Points, in no order, along strands that fork, close into loops and pass close to each other.
In the rows, zero is written as 128.
Points whose rows are less than 216 apart are linked; no others are.
z284: [114 123 103 179  90 127 157 138 122 116 121 142  69 109  82 105  90 131
 130 118  79  76  93 140 100 115 122 136 125  96 169 169 130  89 123 156
 126  96 102 116 174 149 208 103 150 106 106 169 134 143  95 134 158 123
 161 106]
z954: [138 142 154 157 113  96 190  79  90 112 147 159 133 148 152 108  96 140
 123 141 125 108 176 108 117 124 141 129 101 118 142 134 122  89 161 136
 114 146  80  98 125 132 163 120  75 108 143 125  76 111 174 122 155 138
 143  90]
z991: [145 126  88 141 129 169 112 119 110 126 126 117 149 134  85 123 110  95
 139  99  97  97  88 143 153 102 118 101 206 140 159 129  96  94 170 113
 128  96  92 116 128 110 159 125 146 128 134 147 183 182  89 181 113 162
 175 158]
z557: [125 159 184 100 166 194 171 133 136  87  63 167 131 124 100 157 117 115
 142 110 111 130 124 103 128 172 115 149 151 137 108 139 145 162 165  89
 108 119 140 134 106 108  92 167 130 167 132  80 182 135 127 115 112 113
 101 166]
z913: [111  96 119 141 135 107  34 127 140 137 129  88 192 113 147 122 131 132
 110  99 145 145 143 104 119 121 141  72 141 108 118 108 146  90 152 117
 125 124 160 133 111 143  82 122 158 102 145 137 140 193 159 133 110 137
 131 127]
z822: [152 103 111 117 161 141 113 108  90 149 130  94 181 155 126 138 142 129
 109 161 142 177 147 112 153 144 128 135 174 143 132 174 129  89 135  54
 118 101 146  56  90 138  85 137 171 157 162  91 149 173 118 124 132 148
 143 143]
z660: [125 153 123 103 121 166 190  95 164 112 137 138 110  85  68 167 125 112
 121 105 138  89 105 144 153 189 103 149 131 140 127 149 150 126 130  83
 138 135 164 105  95 150 125 143 152 158 160  58 165 138 126 105 111 114
  85 136]
z332: [ 86 150 187 125 158 136 119  96 152 158 119 153 186 148 178 120 133 174
  91 154 135 161 151 124 141 133 122 136 148  90 140 127 140 139 140 142
  55 112 105 149 128 115  92 118 132 138 129 143 128 149 101 155  84 141
 102 113]
z629: [150 145 123 127 175 122 182 155 142  86 123 116 169 153  97 124 169 111
 152 154  85 145 156  82 135 132 109 133 127 190  91 127 114 131 148 157
  90  95  99  81 145  87 112 149 120 153 157 194 171  97 139 140 105 116
  97 100]
z150: [139  78 132 131 125 158 136 157  92  80  63 108  97 120  77  81  97 122
 121 139  84  99  84 145  96  94 116 132 133  66 146 200 118 113 153 124
 108 118 102 129 141 156 174 118 149 130 109 161 111 180 130 135 186 150
 169 160]
z584: [124 162 131 115 113 154 105 174 176 108 103 100 161 137 132 121 168 135
 140 112 138 137 108 137 138 156  52 114 159 151  85  81 154 175  93 108
 129 137 120 148 103 103  65 143 119 157 134 180 171 154 147 155  83 118
 103 131]
z350: [119 110 133 115 134  55  99  99 155 173 145 103 173 101 173 124 149 175
 117 126 150 189 168 167 119 133 146  86 101 122  89 134 150 111  87 155
 122 131 159 122 121 127  96 135 168 126 127 120 111 168 146 124 146  85
 115 117]
z30: [163 150  60 140 149 124 127  92 120  78 143 144  98 145 156 155 143  82
 134  91 130 120 148 139 132 117 133 143 120 166 122  80  76 102 139 106
 190 128 128 129  84 104 152 127  99 118 112  49 144 128 148 101 121 183
 172  95]
z70: [145 141 150  94 145  99 130 111 126 170 164 172 146 152 153 133  63 140
  70  95 142 156 145 146 145 129 133 146 188 133 161  78 119 191 126  86
 139 152 110 117 104 114  94 149 134 150  88 103 100 138 119 147 151 146
  95 146]
z764: [117 122 147 125 131 122 172 154  86  36 121  99 112  97  80  96 132 131
 146 125  51  94 115 162  77 111 104 138 120  92 104 122 145  75 152 107
  85 140  84 117 104 154 134 135 134 140 117 159  95 175 116 146 197 134
 149 162]
z704: [151 127 119 122  86 126 122 181 142 112 123 101  76 164  95 134 151 109
 115 159  97  80  67 123 137 116 123 148 106 129 123 121 115 187  92 118
 109 170 139 192 120 114 174 107  88  71 102 190 135 117  72 118 119 139
 156 106]
z27: [ 95 160 173 102 136 134 133 111 172 176 107 157 128 100 125 154  99 146
 148 112 193 167 106 107 147 155 133 149 147 116  94 120 177 139  99 142
 125 150 132 166  86 186  63 134 127 179 117  73  92 136 143 100 128  84
  60 145]
z105: [103 143 124 149  71 135 166  71 142 147 122 113 113  98 143 143 142 134
 162 104 176 114 112 121 123 154 161 129 110 114 128 147 137  92 139 213
 164 138 146 134 113 174 134  79 114 117 119  81 108 179 137 117 142  85
 113 132]
z494: [152  91 108  80 162 107  97 115 165 103 110  90 127 135  82 115 145 108
  77 119  66 102  91 138  98  80 123 133 101 100  92 122 117 142 142 115
  97 127 162 143 129 123 160 104 179 101 116 119 160 168 131 111 148 161
 123 118]
z443: [ 78 171 149 148  88 145 106 171 165  78  90 108 144  97 131 132 153 134
 158 116 140  87 137 109 102 164  74 107 117 141 134 110 145 109 150 123
 122 125 122 142 146 101  84 112 115 106 163 185 160 156 159 141  71 131
 117  98]
z998: [124 107 168 102  96  85 147  87 121 128 180  89 138 129 128 105 108 124
  93 128 137 117 154 136 135 144 147 100  94 141  96  98 158 161 104 100
 123 181 142 158  88 164 119 130  84 115 150 102  83 135 155 148 143  95
 106 149]
z610: [ 84 150 119 170 128 111 112 108 130 102 171 148 116 103 120 147 135 150
 146 130 139 103 122 105 138 152 170 137 132 110 173 144  83  54 138 134
 172  72 156  92 106 136 118 145 145 137 131  77 115  93 106  61 116 117
 157 103]
z502: [157 159 153 160 122  99 154  80  97 145 107 149 103 146 145 132 113 137
  98 122 127 126 136 112 113 133 111 155 121 103 114 131 147  95 138 104
 120 139  97 106  85 141 138 111 119 113 102 113 111 198 150 120 184 143
 146 103]
z658: [ 88 192 134 123 162 102 165  90 154  31 166 151 156 154 130  75  96 116
 130  95  79 122 132 150 151 100 109 142 182 155 151 111 110 137 147 105
 114 122  82 134 125  95 146 160 117 181 128 174 112 130 120 164 103 107
 159 159]
z250: [117 111 156 131 125 110 158  82  95  98 170 104 155 158 153 109 142 127
 117 159 144 136 176 114 142 131 188 126  88 141  97 127 160  91 136 129
 124 149 133 146 101 154 155 126  43 135 172 103  67  96 144 135 148  81
 155 133]
z895: [147 106 148 154 132 157 131 123  83 218 113 175 140 143 192 101 126 171
 114 154 185 160 159  93 154 147 141 132 162 100 168 162 123 168 140 146
 146  89  83 102 180 119 121  95  99 112 118 153 116  80 112 175 105 126
 114 140]
z897: [142 143 107 136 106 159 116 185 149 109 130 134 101 109 149 135 104 113
 155 102 183 131 102 129 124 162  81 148 145 144 159 159 133  97 105  95
 159 146 116 157 137 133 117 150 109 143 112 163 109 131 141 135 112  98
 179 147]
z768: [144 183 112 143 114  90 114 122 134 164 150 151 136 118 117 150 153 141
 115  96 146 136 138 131 133 155 107 142 178 175 146  89 121 125 118  99
 148 107 124  86 121 106  94 135 156 109  61 137 197 181 113 155 126 166
 125  98]
z569: [ 84 178 155 122 140 139 135  86 180  89 169 114 202 170 150 101 150 134
 126 123 133 168 119  87 165 120 124 169 166 125 138 116 151 101 156 146
  72  94 133 157  97 132  86 113 112 151 126 148 129 201 123 169  90 103
 107 145]
z614: [147 102 107 117 162 105  39 138 167 198 180 129 135 134 175  73 132 138
 101 125 183 202 155 103 127 100 140 103  97  98 135 133  90 141  68 161
 147 123 148 143 174 112 136 135 139 108 121 151 101  80 155 116 118 117
 139 133]
z165: [166 105  76 125 110 177 154 135  94  88 120 125 111 158 128 118 105 109
 141 119 142 111 124 166 108 102 106 115 134 127 104 104 125 141 110 142
 152 162  85 114 108 139 178  96  97 185 174  95  98  95 167 113 148 146
 134 155]
z664: [136 116 147 106  89 103 171  69  81 175 146 120 134 158 138 116 107 129
 101 107 169 148 135 128 146 157 130 111 166 147 113  61 149 166 116  85
 169 183 108 123  73 164  85  97  90 133 123  82 105 158 135 161 134 134
 113 172]
z901: [136 105 156 117 136 136 104 147  77 217 131 159 128 143 172 125 137 170
 129 159 223 171 156  92 148 148 158 154 125  90 106 144 156 128  71 163
 147  90 104 116 135 144 100  94  98 138 140 110  70  90 105 130 132  97
 116 124]
z222: [128 144 125 124 118 123 189 174 155  53 105  99 129 130 138 127 182 126
 162 143 101 114 167  91  97 169 113 130  84 166  82 120 114 126 132 148
 145 131 118 124 151  88 115 124  95 118 143 157 147 113 173 118 129 113
 130  82]
z43: [161 113 142 150 107 160 154 154  91 187 100 163  71 150 154 134 133 140
 130 146 146 146 115  89 138 149 155 141 131 102 161 159  98 203 144 158
 161 124 120 154 170 106 149  87  95  89  81 165 142  93  91 142 136 123
 128 142]
z251: [150 141 120 167 116 106 103 140 128 120 124 118  92 124  88 136 186 102
 110 170  43  52 111 133 156 120 123 110 119 147 105 125 122 164  97 111
  96 138 143 134 147 100 180 146 119  78 127 171 178  86  87 157 108 156
 125  98]
z107: [151 196  92 123 164  98  97  85 147  96 154 164 145 139 148 135 143  93
 125  83 156 154 159 110 120 122 138 170 137 183 111  64 130 136 118  98
 189 109 141 124  94 126  98 153 144 133 107  91 152 167 170 111 137 175
 101  91]
z41: [ 94 153 182 115 138 130 133  79  93 212 108 167 132 134 113 184 150 149
 108 147 169 169 109 101 133 160 133 161 154 125 104  97 169 160 106 113
 128 108 125 124  74 157  65 101 142 141 112  60 152 144  86 120 124 124
  84 119]
z800: [130  90 147 116 140 156  89 187 120  89  86 119 151 153 127 135 104 107
 126 111 106 133 104 100 122  92 149 110 143 129 154 102 131 153 171 138
 108 116 151 180 144 103 144 137 112 137 117 169 134 114 112 141 117 140
 142 156]
z680: [ 79 130 173 142 156 122 127 116 149  74 145 109 156  64 117 124 163 128
 136 136 113 118 144  99 122 159 158 104 110 121 125 139 117  72 135 135
 140  94 172 115  87 143  74 145 167 160 145  91 121 119 125  97 142  62
 108 122]
z938: [132 133 108 133 127  86 139 186 136  89 114 105 148 188 109 144 144 166
 164 105  98 179  86 144 130 126  96 160 161 138 103 110 107  93 132 118
 124  88 139 114 102  87 117 123 154 137 104 154 132 180  83  74 123 137
 189 108]
z673: [115 153 115 119 175 134 102 120 161 131 155 136 141 119 145 152 160 120
 125 158 113 136 113 187 183 110 112 121 129 146 141 152 134 114 122 105
  84 138 148 165 134  83 127 191 127 143 120 130 140 109  86 139  81 120
 167 161]
z184: [105 114 150 111 137  82  89 154 155  81 151 108 145  67  98  97  64 110
 113  60 116 121 146  92  91 140 141 121 144 146 104  92 124 120 120 110
 138 115 139 117 135 175  91 161 148 165 127 139 114 128 183 147 161  89
  58 168]
z930: [153 175  80 148 140 120 117 148 178 138 193 175 110 138 132 129  76 130
 136 116 159 146 117 126 142 137 107 185 148 160 167 150 106 123  69 139
 122 134 107 115 153 130 133 155 132 134 107 180 124 136 123 123 111 119
 148 137]
z52: [109 115 124 197 107 123  35 111 112 183 161 133 148  86 148 129 113 131
 122 108 162 111 138  87 129 119 172 106 148 116 162 119 143  73 156 153
 136 115 139 108 146 172 139  96 148  82 148 136 139 157 143 149 117 125
 113 117]
z399: [125  94 127 111 146 117 185 102  59 107  50 133 142 151 161 110 126 163
 152 167 110 144 176 197 142 120 115  76 116 118 150 173 114 138 162 138
 128 154  91 127 164  86 135 158 129 132 128 101 124  99 105 129  96 149
 199 139]
z613: [115 151 140  86 127 122 190 101 156 125 141 160 155 178 115  67  63 139
  93 101 109 127 130 132 137 112 122 162 171 143 159 121  91 210 125 133
 121 132  98 142 132 108 141 122 129 156 104 167  97 133 116 152 114 108
  97 160]
z294: [ 98 150 195 141  92 127 146 112 132 149 119 108 121 117 111 165 177 159
 121 121 123 119  99 124 174 164 131 117 127 124 150 128 149 123 143  96
 120 111 168 175  94 116  78 130 102 109  56 113 151 150  59 159 116 101
 133 144]
z214: [131 102 109 145  81 130 136 117 108 180 136  92 129 174 139 143 138 150
 144 130 176 134 119  98 137 125 164 139 113 110 137 122 111  91 146 179
 141 123 146 141  94 157 139  35 101  82 120  92 108 173 102 102 121 139
 162 117]
z645: [122 146 140 102 135 129  62 117 152 186 144 127 116 116 134 177 124 111
 114 125 138 134  76 160 154  92 130 131 115 134 121  99 155 134  99 135
  91 163 148 170 108 134 144 150 129 123 117 135 113 122  92 123 128 143
 112 134]
z308: [137 144 141 112 114 185 173 135 121 129 112 134 118 138 130 144 142 118
 162 179 130 121 113 152 124 129 101 149  99 131  81 123 187 139 104 147
  95 171 105 140 113 148 138 120 105 160 177 119 110 120 152 122 150 104
 105 120]
z683: [129 149 117 132 167 116 133  82 150  78 146 121 119 138 155 163 179  92
 140 137  74 116 122 141 161 107 150 127  98 147 109 118 116  79 157 132
 107 139 155 158 107  93 155 171  84 125 128  82 135 110 122 109 103 147
 180 109]
z120: [121 141 177 119 150 198 170  96 109  86  60 156 123 101 152 108 108  96
 123  98 121 102 128  94 107 127 144 134 129  85 134 156 101 127 205 139
 136 124 129 132 136 123 127 134 122 159 130  76 127 155 161 139 138 124
 104 183]
z208: [158 125  92 121 103 119 147 110  76 117 113 118 127 129 106 121 106 122
 148  82 118  93 115 208 127 121  92  78 185 131 142  88 112 125 145  87
 142 162  62  96 114  99 159 124 111 129 143 134 150 188 104 177 136 176
 168 156]
z518: [154 107 167 115 162 123 183 100  61 135  91 174 132 160 154 104 122 152
 112 207  95 132 177 174 137 118 119 107 111 104 107 164 142 174 116  94
 103 157  63  90 140 115 108 165 157 146 143  96 111  74 127 119 127 135
 135 109]
z327: [121 121 122 141 155 136 144 146 125 132 118 146 146  94  89 142 144 127
 145 158  69 116 160 139 111 100 142 109 124 150 137 123 119 121 135 191
 110 103 109  66 168  98 156 143 161 141 161 146 159  47 126 122 150 117
  64 104]
z956: [106 187 152 166 104 131 142 128 146 163 100 143  76  95 137 172 201 142
 166 122 144 129 102 160 164 165 117 135 115 126 125 142 142 101 101 170
 137 103 151 159 123  98 125 147 102 120  63 138 150 145  75 128 143 109
 152 115]
z916: [118 112 143  82 121 122 125 142 186 139 140 105 143 124 133  91  86 135
  83 146 156 136 127 102 107 125 145 156  93 104 159 197 123 137 123 135
 127 137 176 158 156 160 132 117 155 126 127 141  80 142 150  94 137  88
 117 137]
z817: [ 75 156 138 135 127 100 148 119 146  60 113 161 113 124 154 110 114 140
 161  65  92 145 111 157  90  92 138 138 110  98 154 106 102 101 162 176
 144 104 122 180 146 104 155 156 129 153  78 142  90 131 117 107 151 104
 196 139]
z440: [ 80 142 153 152 100 152 145 137  97 124 102 159  88 123 110 112 114 146
 132 181 118  59  75 183 142 131  96 118 149  66 165 172 122 181 108  83
 141 141 104 145 112 131 142 119 155 126 151 140  86  89  74 113  95 122
 143 110]
z740: [112  92 157  99 129 194 154 159 119 136 104 108 126 109 111 118 170 108
 131 187 138 130 136 114 131 131 145 118 101 133 101 142 158 188 111 147
 143 128 157 144 128 144 123 109 126 161 178 102 114  62 142 133 150  95
  74 149]
z322: [106 163 119 109 101 112 157 131 177  74 136 153 103  51  93 147  91 123
 147  79 136  53 122 161 100 182  89 139 101 121 112 116 148  95 135  89
 151 141 125 107 131 135 115 161 148 140 145  99 143 159 173 100 109 142
  86 113]
z283: [122 122 111 102 154  86 108 114  91 107 110 116 156 137 101 145 144  99
 117  81 125 203 133 105  88 117 157 133 138 168  79  29 122 146 115 132
 162 107 139 124  44 147  97  97 138 143 105  87 122 158 159 115 165 147
  82 101]
z427: [148  55  71 134  96 109 100 149 125 107 150  84 112  91  89 159 124 117
 138 111 108 103 149 144  66 107 141 121  99 149  95 116 161  74 103 159
  97 130 137  82 130 160 186  95 132 127 149 130 138 130 160 131 181 140
 105  99]
z245: [148 117  85 132 122 117  66 144 148 163 172 146 136 129 147  85  86 119
 131  74 160 169 153 114  91  99 136 105 133 128 121  79 122 120  79 191
 174  99 117 110 160 134 148 124 158 137 142 165 123 107 192 133 167 115
 117 118]
z237: [172 123  87  84 133 130 156 101  82 124 129 115 161 133 109 115  93 116
 153  75 141 133 156 161  90 112 108 128 167 167  93  86 141 113 134 119
 123 154  75  73 108 121 148 129 114 167 186 115 137 170 172 158 170 165
 113 158]
z879: [134  98 182 102 153 158 140 117 149 168 128 156 134 131 130  81 100 129
  72 192 149 117 141  79 135 122 150 153  72  99 148 222 111 188 150 105
 109 143 144 138 169 161 147 133 122 115 145 117  80  73 140 103 111 114
  91 114]
z648: [113 120 147 155 113 162 125 168  95 144 158 150  94 126 146 147  86 128
 109 149 160 114 104 145 149 153 109 123 154 102 204 154 120 138 140  63
 135 160 111 170 133 138 112 125 105 112 123 140  77 107  88 147 106 116
 172 155]
z289: [124 151 129 166 108 192 168  59 117 134  91 139 101  96 144 128 160 101
 144 105 109 100 101 112 129 135 149 120 140  94  97 139 115 146 162 179
 186 112 128 112 116 139 154 103 126 146 115  60 144 154 140 154 163 117
  98 150]
z748: [106 107 135 153 129 145 102 154 128  73  85 127 124 139 165  97 115 100
 155  74 106 122 118  78  83 100 147 118 125 100 156 125  89  89 192 168
 151  90 125 177 170 102 163 109 117 100 106 162 138 133 152 136 130 144
 186 138]
z479: [142  77 105 122  99 131  95 207 148  76 130  62  84 110  83 176 154 112
 141 124 105 114  93 127 102 142 105 151  86 146  70 146 149  83  88 108
 122 102 165 129 107 162 138 128 129 141 134 135 137 123 130 109 160 130
 123 103]
z181: [180 135 109 115  97 124 136 174 159 152 121  96  72 153  92 164 138 127
 121 120 129 106  99 101 129 162 125 188  94 158 101 156 123 150  83 107
 130 122 173 125 125 134 130 105 104  98  90 133 157 155 113  92 141 139
 130 110]
z601: [136 115 175  85 148 163 197 110  75 106 104 122 139 121 121 102 126 123
 140 201 110 129 184 179 126 130  92 113 103 123 112 127 197 136 123  84
  77 190  69  90 131 137 108 154 131 140 186 129 120 117 143 148 156 111
 102 149]
z371: [ 95 107 125 119 128 177 140 157 124 125  77 103 145 142 163 114 184 115
 154 148 135 153 140 137 134 112 133  85 115 131 133 131 130 169 133 173
 179 119 152 168 160  81 127 129 111 154 140 142 140  59 119 150 115 120
 151 153]
z317: [104 135  86 200 120 109   4 130 109 168 230 136 116  83 146 142 150 115
 136 121 176 128 125 118 149 130 156  93 142 132 159  71 125  86  89 138
 164 129 156 116 131 167 112 125 138 107 124 125 134 103 118 133 120 119
 145 114]
z582: [ 89  99 173 102 148 135 173 143 111  58 155  80 148 108  84  94 123 126
 131 140  93 123 119 121 110 149 119 141 131 105 133 158 128  94 140  85
 109 118 158 116  83 164  86 136 164 156 138 115  77 140 110 104 163  79
 121 169]
z288: [126 189  91 153 162 125 101 118 174  87 198 157 147 136 166 119  81 105
 153  99 117 171 112 156 157  84 112 163 186 168 155 108 141  77 135 123
  98 107  79 126 148 128 150 176 122 177 128 187 125 156 124 171 115 109
 158 149]
z698: [139 120  90 132 135 130 126 105  89 197 139 133 140 192 122 141 166 134
 122 175 147 147  96 101 154  95 152 147 123 136 118 128  94 129  96 165
 124  99 128 104 110 132 149  55 121 117 137 104 118 111  83  97 132 174
 128 108]
z442: [170 117 134 127 133 168  98 130 114 125 137 100 124 135 111 149 129  85
  99 184  90  66 131 119 154 103 140 134 111 165 125 138 171 141 141  74
  72 177 153 124 145 135 157 154  90  89 172 142 159 106 137 161 100 166
 109 139]
z91: [112 123 136 126  91 175 131 120 119 169 103 120  93 135 122 135 149 146
 143 196 121  69  94 159 144 118 131 107  98  84 130 157 133 184 138 108
 135 156 146 124 130 146 140  68 148  70 184 112 119 117 111  91  78 163
 116  93]
z457: [169  83 106 157 129 120 159 181  69 139  85 119  99 180 132 119 117 147
 141 153 126 155 138  95 109 130 124 123 118 131 148 195  74 167 123 161
 163 120 100 100 181 116 158 104 116  97 120 166 134  75 124 109 124 154
 159 110]
z88: [137 113 111 115 136 139  56 138 156 175 169 162 108  99 148 176 102  89
 134  95 160 152 116 165 137  97 147 114 135 119 172  55 110 160 129 163
 139 154 128 211 144 111 135 158 133 129  95 138 126  81 120 173 137 119
 121 179]
z280: [ 84 130  90 119  88 112 109 126 179 109 141 140  96  73  87 123 108 126
 129  50  98  69  88 188  99 128 109 110 106 126 134  88 111 103 126 138
 155 106 151 147 153 124 146 136 176 123 118  99 151 145 123 111 109 141
 112 119]
z16: [137 174 111 175  93 106 135 129 106 136 101 134 120  95 115 169 198 154
 151 103 147 124 131 147 139 183  86 121 152 136 126 133 145  59 116 112
 152  68 129  79 105 109  92 149 137 136 101 122 197 174 112 127 147 147
 160  89]
z619: [107  83  80 115 110  91  79 132 150 159  97  87 141 105  81 154 125 114
 143  84 155 173  87 113 114 118 162 102 143 146  77  82 120 134  94 165
 173 127 173 136  94 192  80  92 134 131  90  93 144 143 141 117 151 100
  68 123]
z240: [176 105  77 121 116 146 162 170 118 143 124 150 103 157 102 138  70 137
 134 109 137 113 138 132 109 121 141 134 160 141 144 128  93 172 120 140
 167 135 125  86 148 130 181  98 140 131 141 116 146  69 153  90 120 164
 102 116]
z493: [118 117 141  89 139 103  96 161 183  98 179 127 169 106 123 104  72 145
  85 109 147 150 182 113  99 146 131 140 119 145 148 121 151 133 127  99
 104 127 149 115 150 138 113 162 143 150 157 154  93 110 178 121 116 103
  89 117]
z433: [172 120  94 113 160 119 101  92 181 135 157 118 132 169 138  80 124  79
  65 120  91  97  94  88 136  76 133 136 124 119 117 124  80 167 143 113
 121 158 134 164 124 123 157 103 147  81 103 137 125 155 142 122 109 163
 140 141]
z617: [110 119 167 138 163 132 154 105 122 182 119 158 148 123 158 124 119 153
  94 179 114 122 163 112 159 121 149 126 114 125 170 195 132 177 168 155
  87 127 131 124 188 115 131 138 115 121 140 135 130  61 110 150  62 134
  96 127]
z356: [136 104 138 113 116 155  91 147 151 117 149  91 153 124  93 146  91 104
 105 135 108  66 120  91 109 140 129 144 123 150 125 132 176 103 174 107
  60 156 149 122 157 158 141 129 114  83 182 177 126 181 166 161 101 156
  90 116]
z537: [127 170  86 165  92 159  94 163 151 103 118 144 105 108 139 132 175  92
 160  92 145  69 112 116 139 157  97  97 154 133 123  81  96 139 130 126
 202 119 114 155 145  92 133 123 117  91 120 141 193 117 146 138  70 139
 134  93]
z995: [167 102  91 140 161 101 138 128  97 112 102 124 107 132 160 112 130 102
 128 154 117 144 170 147 155 122 128 100  96 152 167 182  84 163 152 133
 130 201 118 183 180  77 154 190 114 102  96 153 145  69 106 160  80 133
 205 146]
z470: [121 105 171  87 146 133 102 151 113 184 133 172 121 156 156 136 115 164
  96 157 172 158 146 106 137 131 169 123 124 100 144 104  91 199 106 123
 157 112 143 140 129 116 101 113 118 128 142  82 101  38  97  72  99 131
 112 114]
z779: [137  87  97 133 134  88 110 156 112 142 137 120 149 131 110 111 103 152
 131 140  94 157 174 150  72  80 129 103 108 118 124 102 132  87 117 186
  98 102 104  76 162 123 161 124 172 134 164 167 115  93 155 113 194 134
 122  94]
z38: [116 152  66 150 123 127 122 117 165 156 128 145  95 116 114 109 100 132
 158 126 105 126  81 169 117  99 102 143  99 132 140 156 132  85  65 184
 106 107 101 117 164 128 196 143 172 143 123 186 126 142 110 119 139 107
 170 128]
z404: [117 127 135  89 109  79 170 153 141  74 122  92 138 168 130 111 143 162
 151 106 108 177  95 174  97 101 105 148 108 118  98 103 132 135 133 149
 105 132 136 173 120  99 138 125 122 143 100 140  96 152 106  92 151 112
 168 136]
z669: [113 152 100 128 132  96  72 145 157 178 124 148 129 108 117 152  98 135
 162  82 202 178 107 115 145 138 119 123 180 136 107  88 147 128  88 135
 187 143 124 140 104 198  54 140 143 155  87  93 119 143 161 103 135 123
  85 118]
z118: [151 140  94 151  82 153  98 160 129 149 167 139  74 100 146 180 150 124
 150 106 173  89 136 124 145 170 145 104 124 146 151  70  98 173 152  93
 191 160 156 163 131 123 115 101 103  67 120 104 175  88 133 118  79 149
 115 117]
z936: [129 125 131 141 155  97 133 120 114 164 153 124 145 175 108 132 146 165
  99 194 122 136 116 115 154 121 122 152 136 113 130 174 105 118  82 103
 110  91 123  68 106 125  92 113 167 137 131 128 106 123  89  87 135 147
 139 106]
z690: [134  98 135 121 143  47  88 136 125 141 141  86 117 116 140 163 151 169
 117 151 108 168 159 192 126 107 147 106  69 108 124 156 173  67 101 124
  72 133 180 118 130 123 136 166 145 111 110 132 119 135 125 106 173 138
 167 118]
z40: [141 133 128 135 162  99 146 111 160 122 150 146 130 168 164  72 121 112
  95 141 110 130 120  81 138 103 128 123 102 125 142 163  60 171 133 144
 122 164 117 179 166 101 146 158 110  89  87 163  91  86 140 114  82 149
 183 118]
z969: [138 125 178  95 172 160 152 109 135 119 107 130 170 148 151 138 131 136
 135 165 147 198 158 103 134 167 106 163 138 136  96 165 167 110 158  72
  80 106 135  92  96 136  62 159 154 171 170  96 148 169 138 104 123  95
 115 155]
z588: [133  98 168 146 116 137 121 158  86 157  68 117 117  72 110 184 148 152
 144 147 109 119 181 140 108 135 155  90 118 133 142 136 162 130 155 142
 103 109 148  83 179 105 149 129 136  95 133 138 191  87 125 166 167 143
  85 118]
z218: [134 101 111 136 108 171 174  80 107 157 121 104 140 143 154  49 158 103
 130 201 121  81 125 137 141  98 104 111 120  84 103 179 129 158 140 125
 141 151 105  98 137 148 132  69 147 110 177 103  90 140 157 149 116 140
 116 141]
z678: [161 118 160 134 137  91 143 143  88 127  94 111 115 119 142 173 151 156
 139 147 103 147 186 122 133 143 166 132  96 158 141 186 152  83 145 116
  74 119 159 100 160  95 140 176  97 106 107 139 159 116 126 152 168 129
 159 129]

A tip is a point with one link. Name the tips that can be reached along the links from each point below, in the order of the rows.
z322 | z280
z704 | z584, z614, z317, z356, z118
z582 | z610, z502, z218
z16 | z41, z294, z88

Name the points in between on the shortest way along the links from the first point to the second, in order.
z897 / z502 | z930, z288, z658, z613, z70, z664, z998, z250, z954
z800 / z617 | z371, z740, z308, z165, z240, z457, z43, z895
z879 / z433 | z617, z895, z43, z457, z240, z165, z308, z601, z518, z399, z995, z40
z704 / z537 | z181, z479, z427, z779, z327, z629, z222, z443
